Points on a hilly landscape, in no order, each with its height.
A ball rolls from a point to the lowest of its 4 nearest points, and stops where none of them is lower. Distance is the straight distance between rows; heights are no part of it.
q602: [125 143 122 144 101 114  88 140 133 135 135 150 147 115 153 180 130 150
 108  97 178]  height 1.68
q961: [ 67 106 152  89 155 114 111 131 129  88 146  81 182 159 111 107  79 117
  98 141 124]  height 4.01
q310: [164 150  98 149  98 142 119 126 166 135 121 182 122 116 156 146 140 149
 136  52 141]  height 1.77
q885: [137 119 146 151 116 138 126 130 114  98 136 117 115 155 153 124 120 151
 152 167 144]  height 2.58
q443: [165 135  78 154 106 145 136 116 180 135 115 159  91 112 138 132 139 120
 169  83 114]  height 3.89
q342: [110 153  76  86 114  97 101  93 181 136  80 131 134  91 108 105 149  87
 140  72 142]  height 4.09
q930: [139 128 127 134 155 138 148 135 125 156 109 126 106 116 100 103 132 121
 148 169  77]  height 1.85
q638: [114 119 132 130 129 135 121 137 116 104 135 101 149 155 148 119 106 140
 128 154 141]  height 3.37
q48: [166 146  88 169  91 155 115 131 155 122 130 164  95 118 161 164 132 146
 135  90 139]  height 3.57
q641: [ 95 133 146 121 102 115  81 129 116 115 144 119 148 142 151 161 120 154
 113 117 171]  height 1.78
q899: [176 118 152 191 105 152 138 159 119 142 151 170 102 129 182 203 108 186
 134 131 168]  height 1.50
q650: [ 91 178 113  85 137 104 108 121 140 172 109 100 137 101  52  97 143 110
 118 137 100]  height 1.61
q432: [135 109 155 150 160 133 149 134  89  91 129 101 133 151 157 119 123 128
 133 169 124]  height 1.91
q920: [134 149  95 140 104 128 102 127 151 120 129 143 117 111 157 134 130 143
 133 108 152]  height 4.29
q322: [185 133  87 132 121 171 179 105 175 171 133 167  42  81 103 117 147 121
 166 101  45]  height 4.78
q39: [134  93 159 157  91  98 134 165 145 137 165 145 144 119 158 231 115 155
 118 147 198]  height 1.23
q547: [147  88 185 150 153 160 178 141  68  89 142  97 121 170 158 114 121 117
 131 169 134]  height 1.72
q983: [153 146 167 134 169 168 152 132  86 157 118 132 101 156  95  77 173 144
 123 167  69]  height 2.28
q286: [150 130 113 155  83  93 104 145 148 162 110 184 158 101 161 210 135 139
 110  89 180]  height 1.94
q140: [ 68 107 180 103 148 111  99 142 127  74 173  74 176 166 127 121  73 128
  75 132 152]  height 3.25
q525: [164  43 201 145 193 190 204 135  49 136 129  62 153 155 115 120 125 127
  89 154 121]  height 1.73
q133: [152 113 147 141 151 145 152 132 110 128 123 130 119 142 137 122 123 117
 158 172  99]  height 2.92
q553: [144 148  96 117 115 146 135 112 154 173 116 151  86  79  55 101 158 121
 130 123  71]  height 4.79
q593: [198 109  63 159 121 144 177 110 180 141 130 166  47 116 150 132 141 116
 180  92  77]  height 4.83
q456: [ 94 128 161 112 119 116  97 143 115  95 161  92 152 165 136 130  89 140
 110 145 156]  height 2.71
q986: [ 98 113 190 117 111 124  99 138 121 101 182  86 154 166 143 161  91 150
  92 153 171]  height 1.56
q897: [178  97 157 188 124 184 158 127  76 111 151 138  83 145 194 156 141 153
 165 152 142]  height 5.77
q278: [156  52 185 147 164 163 192 135  62 109 128  67 140 179 135 111 116 124
 113 171 127]  height 1.67
q548: [ 93 106 167 125  95  85 114 149 127 136 160 124 172 130 147 208  94 148
 101 140 198]  height 1.31
q653: [132 127 160 150  99 132 107 142 125 125 153 141 135 133 155 166 110 174
 127 133 176]  height 1.75
q660: [ 88 173  85  73 108  76  90 107 182 122  89 155 132  69 134 115 162  63
 122  49 163]  height 1.63
q618: [181 122  73 165 103 156 152 120 163 130 125 166  64 132 163 136 139 118
 160 105 100]  height 4.94
q433: [100 131 128 114 159 102 129 139 109 123 133  95 177 147 105 105  97 110
 117 154 106]  height 2.23
q385: [102 169 110 113 156 116 136 124 138 163 109 120 128 109  68  97 140 130
 131 154  74]  height 1.42
q85: [157 121  87 144 132 142 158 118 139 140 110 142  97 100 116 112 134 123
 156 151  98]  height 3.26
q552: [ 69 153 102  70 144  85 106 108 143 144 109  94 177  97  69  94 123  92
 116 126 111]  height 1.71
q320: [101 127 151 109  98  92  83 138 132 129 149 145 174 126 154 187 112 159
  93 112 185]  height 1.48
q834: [ 96 192 125  90 138 129 109 100 125 151 116 111 107 105  40  70 159 125
 114 140  81]  height 1.19
q837: [ 90 134 102 109 115 118  96 119 141 115 128 110 161 138 138 123 111 126
 125 114 153]  height 4.41
q347: [ 77 161  90  74 125  98  95 113 152 126 105 108 190 122 119 118 130 105
 124 115 153]  height 4.81
q336: [142 128 137 130 170 140 154 142  99 156 123 143 118 129 108  96 149 127
 137 171  76]  height 2.06
q914: [101 114 146 117 154  99 129 142 111 115 126  98 163 141 128 111 108 114
 126 169 117]  height 2.33
q573: [120 168  85 111 109 108  86 108 172 119 106 169 137  86 161 140 143  96
 119  64 165]  height 2.83
q132: [113 101 164 135 151 134 130 147  95  76 154  90 136 160 142 107  90 138
 128 154 141]  height 2.91
q994: [126 131  76 128 124 127 129 119 149 134 106 130 120 106 119 116 139 111
 162 143 117]  height 4.22
q99: [183 103 128 177 121 188 154 150 118 121 146 153  69 156 200 162 138 155
 171 144 137]  height 7.85
q213: [102 152  89 112 126 102 123 106 137 134 112 112 153 123 101 108 128 100
 136 133 122]  height 3.87
q729: [127  90 194 140 138 139 152 149  71  82 153  88 138 170 155 116 102 133
 119 151 146]  height 2.08
q153: [146 145  98 140 105 120  99 129 163 140 125 194 128 115 160 161 136 136
 115  49 172]  height 2.98
q197: [134  99 129 137  94  66 122 158 154 145 127 164 159 103 159 229 126 119
 112  90 203]  height 1.27
q302: [127 105 201 154 108 138 128 152  92  84 162 118 132 161 160 143 110 160
 131 154 172]  height 2.53
q5: [121 172 142 107 159 154 117 120 101 139 119 117 107 112  61  63 159 146
 131 153  70]  height 0.55
q346: [128 173 115 110  97  92  89 132 166 136  91 197 128  94 156 164 147 114
  99  44 173]  height 2.65
q368: [138  58 198 132 175 153 169 153  59  97 130  81 148 158 126 106 116 113
  95 161 129]  height 1.74
q550: [143 159 159 109 170 164 138 112  81 142 129 114 105 145  66  65 172 141
 115 162  68]  height 2.00
q873: [166 135  81 131 119 146 153  98 173 176 119 169  61  90  90 104 144 115
 163  97  63]  height 4.54
q712: [138 159  86 123 103 110  89 121 170 121 101 162 134 105 144 132 164 123
 128  71 156]  height 3.44
q905: [151 129  85 165 116 136 123 130 161 134 109 157  90 125 163 124 138 133
 167 123 124]  height 0.87
q23: [144 113 114 166 122 156 138 129 120 113 136 148  90 129 181 124 125 146
 158 143 124]  height 4.21
q167: [156 114 173 145 159 158 178 139  63 168 124 125 119 152 117 104 154 133
 134 172  77]  height 2.68
q229: [123 120 121 158 123 129 129 132 125 109 139 119 122 150 153 127 117 141
 141 141 147]  height 3.24
q250: [167 114 165 186 116 159 149 142  85 114 153 146  90 148 193 159 131 165
 153 149 154]  height 3.96
q944: [141 142  58 117 103 123 123  95 184 128  94 167 110  87 105 112 148  85
 147  56 105]  height 4.89
q710: [115 147 114 128  92 102  98 134 150 140 114 160 155 111 158 173 137 139
 117  86 180]  height 1.92
q759: [154 109 185 170 113 149 132 146  90 110 166 131 119 149 163 159 115 163
 119 162 179]  height 2.26
q73: [ 88 127 106 112 138 110 120 126 139 126 125  98 171 119 106 111 114 119
 138 148 125]  height 3.14
q971: [117 134 109 129 131 118 122 128 135 116 126 124 134 124 141 111 125 125
 152 146 129]  height 4.00
q730: [166 121  67 126  95 135 149 103 182 152 110 169  80  84 102 126 157  75
 150  51  88]  height 5.29
q196: [160 118  72 136 123 133 149 109 160 159 107 158  75  87 107 126 148 118
 160 123  72]  height 4.18
q298: [155 133  59 130 103 129 109 106 180 124 103 162 108 103 142 125 150 109
 151  67 121]  height 4.23
q319: [122 161  99 111  92 103  83 122 163 141 106 166 158  93 166 168 141 126
  99  62 177]  height 2.25
q106: [167 124 100 130 127 157 162 122 143 179 117 173  62 103 108 113 141 132
 149 151  66]  height 4.55
q972: [178 106  95 170 136 155 158 127 147 132 130 151  73 123 166 126 142 129
 169 126 112]  height 6.49
q725: [165  96 140 157 152 160 174 135  77 135 126 130  99 138 157 121 145 119
 160 173  96]  height 2.52
q227: [113 112 148 108 176 120 151 143  91 134 123  97 153 142  88  96 113 128
 120 170  83]  height 0.66
q181: [155 161 132 127 136 163 139 120 119 162 129 142  62 103  66  98 172 135
 132 148  54]  height 4.15
q3: [109  85 176 106 179 126 150 159  77  97 133  80 153 169 114 100  96 110
 108 159 102]  height 3.20
q217: [ 88 159  69  82 125  71 104 102 166 128  90 135 146  96 103 100 157  70
 121  84 149]  height 3.58
q743: [128 109 153 129 184 141 160 139  83 135 125 113 138 150  98 105 111 125
 131 174  92]  height 1.41
q341: [131 117 185 152 104 118 124 161 109 114 165 126 124 146 160 185  89 160
 121 166 179]  height 1.82
q777: [ 91 164  87  97 114  97  82 104 157 119 108 129 165 126 131 115 133 102
 131  97 169]  height 3.80
q533: [149 130 129 171 110 150 116 139 123 123 142 176 106 129 178 173 115 173
 125 118 161]  height 2.21
q466: [ 84  90 194 113 157 131 115 142 105  66 161  65 149 180 146 114  82 139
  81 125 159]  height 4.04
q812: [134 189 109  99 126 145 126 104 127 146 119 137  82 103  42  61 177 137
 124 144  64]  height 1.93
q588: [ 92 150 133  96 159 102 127 124 125 139 114  94 161 117  67  92 116 135
 119 153  82]  height 1.52
q538: [ 66 143 148 110 104 107  85 137 131 118 163 111 171 151 131 160 106 141
  98 120 166]  height 2.07
q275: [ 89 133 118 126 129 115 111 122 138 104 125  90 166 147 139 120 108 119
 142 140 149]  height 3.90
q792: [107 108 205 117 137 144 131 138  98  65 168  94 159 170 148 138  77 144
  82 138 168]  height 3.33
q847: [ 87 115 171 108 136 122 102 132 111  76 162  83 159 179 146 124  86 137
  84 142 155]  height 3.39
q329: [163  60 172 151 169 167 202 140  38 130 114  84 140 167 134 116 136 125
 138 174 116]  height 1.66
q534: [114 140  76 125 121 106 104 116 147 125 103 121 154 124 133 125 140 127
 154 104 138]  height 4.75
q692: [161  96 160 168 133 164 168 136  87 110 127 119 106 164 168 117 129 133
 150 173 127]  height 1.98
q57: [135 143 167 128 168 148 147 142  76 147 120 110 126 134  85  90 150 131
 115 173  83]  height 1.76
q464: [178 113  66 149 116 143 162 102 173 147 125 168  66 102 133 127 141 117
 182 100  84]  height 4.53
q727: [ 47 115 148  83 124 108  92 119 125  87 156  86 184 159 135 133  91 127
  75 118 157]  height 3.10
q571: [ 97 162 119 100  91 109  82 112 145 127 111 138 179 121 150 142 130 129
 103  96 170]  height 2.43
q639: [126  83 136 143  90  77 115 154 146 129 141 157 164 123 158 231 128 136
 119 119 208]  height 0.67
q541: [ 82 105 209 106 146 122 100 146 118  86 193  77 156 174 128 164  75 134
  57 135 169]  height 2.54
q681: [152  89 180 147 169 140 187 148  64 121 126  84 143 152 115 102 119 117
 117 172 109]  height 1.62
q195: [169 140 150 133 156 167 163 130  95 165 121 139  87 115 110  95 149 128
 148 164  65]  height 2.62
q422: [134 156 121 115 138 132 133 128 124 168 108 122 115 112  66 100 148 130
 135 155  81]  height 1.24
q835: [133 121 140 153  96 106 101 146 139 145 141 141 143 109 148 197 116 171
 112 126 179]  height 1.49
q631: [126 154  88 114 127 114 137 111 159 163  99 138 104  81  68 112 156 105
 142 120  95]  height 5.03
q29: [101 175 141  87 158 119 120 124 127 147 118 111 146 118  55  81 137 137
 117 154  86]  height 1.37
q334: [ 60 132 119  84 145  92 108 114 142 116 139  82 184 140 110 102  96 114
 108 135 119]  height 3.43
q345: [ 66 145 111  86 128  93  84 109 143 115 127 101 178 145 130 121 118 114
 109 112 157]  height 4.44
q34: [206 124  86 128 100 146 182  83 180 170 127 175  32  89  79 128 149 122
 158  69  43]  height 4.72
q654: [156 165  75 127  96 122 105 111 191 131  97 181 120 118 151 127 156 106
 131  36 154]  height 3.54
q672: [ 71 166  91  64 130  82 101 106 152 165  97 118 171  94  75 100 146  71
 116 101 122]  height 3.98

Two balls start at each pair of points below. Name the first point that both come to, or write never.
q777 and q573 | q710
q961 and q347 | q320
q897 and q885 | q547
q873 and q106 | q85

Where does a ball stop that starts at each point below?
q725 | q227
q971 | q227
q638 | q227
q132 | q227
q298 | q639

Call two points neighbours if one is among the 4 nearest of the other. Go from one point of each pair to the other, from neighbour to neighbour, staying as low as possible. Name the highest point that can't be avoided.
q639 and q660 | q573
q5 and q639 | q302
q986 and q905 | q48
q310 and q660 | q153
q899 and q639 | q653
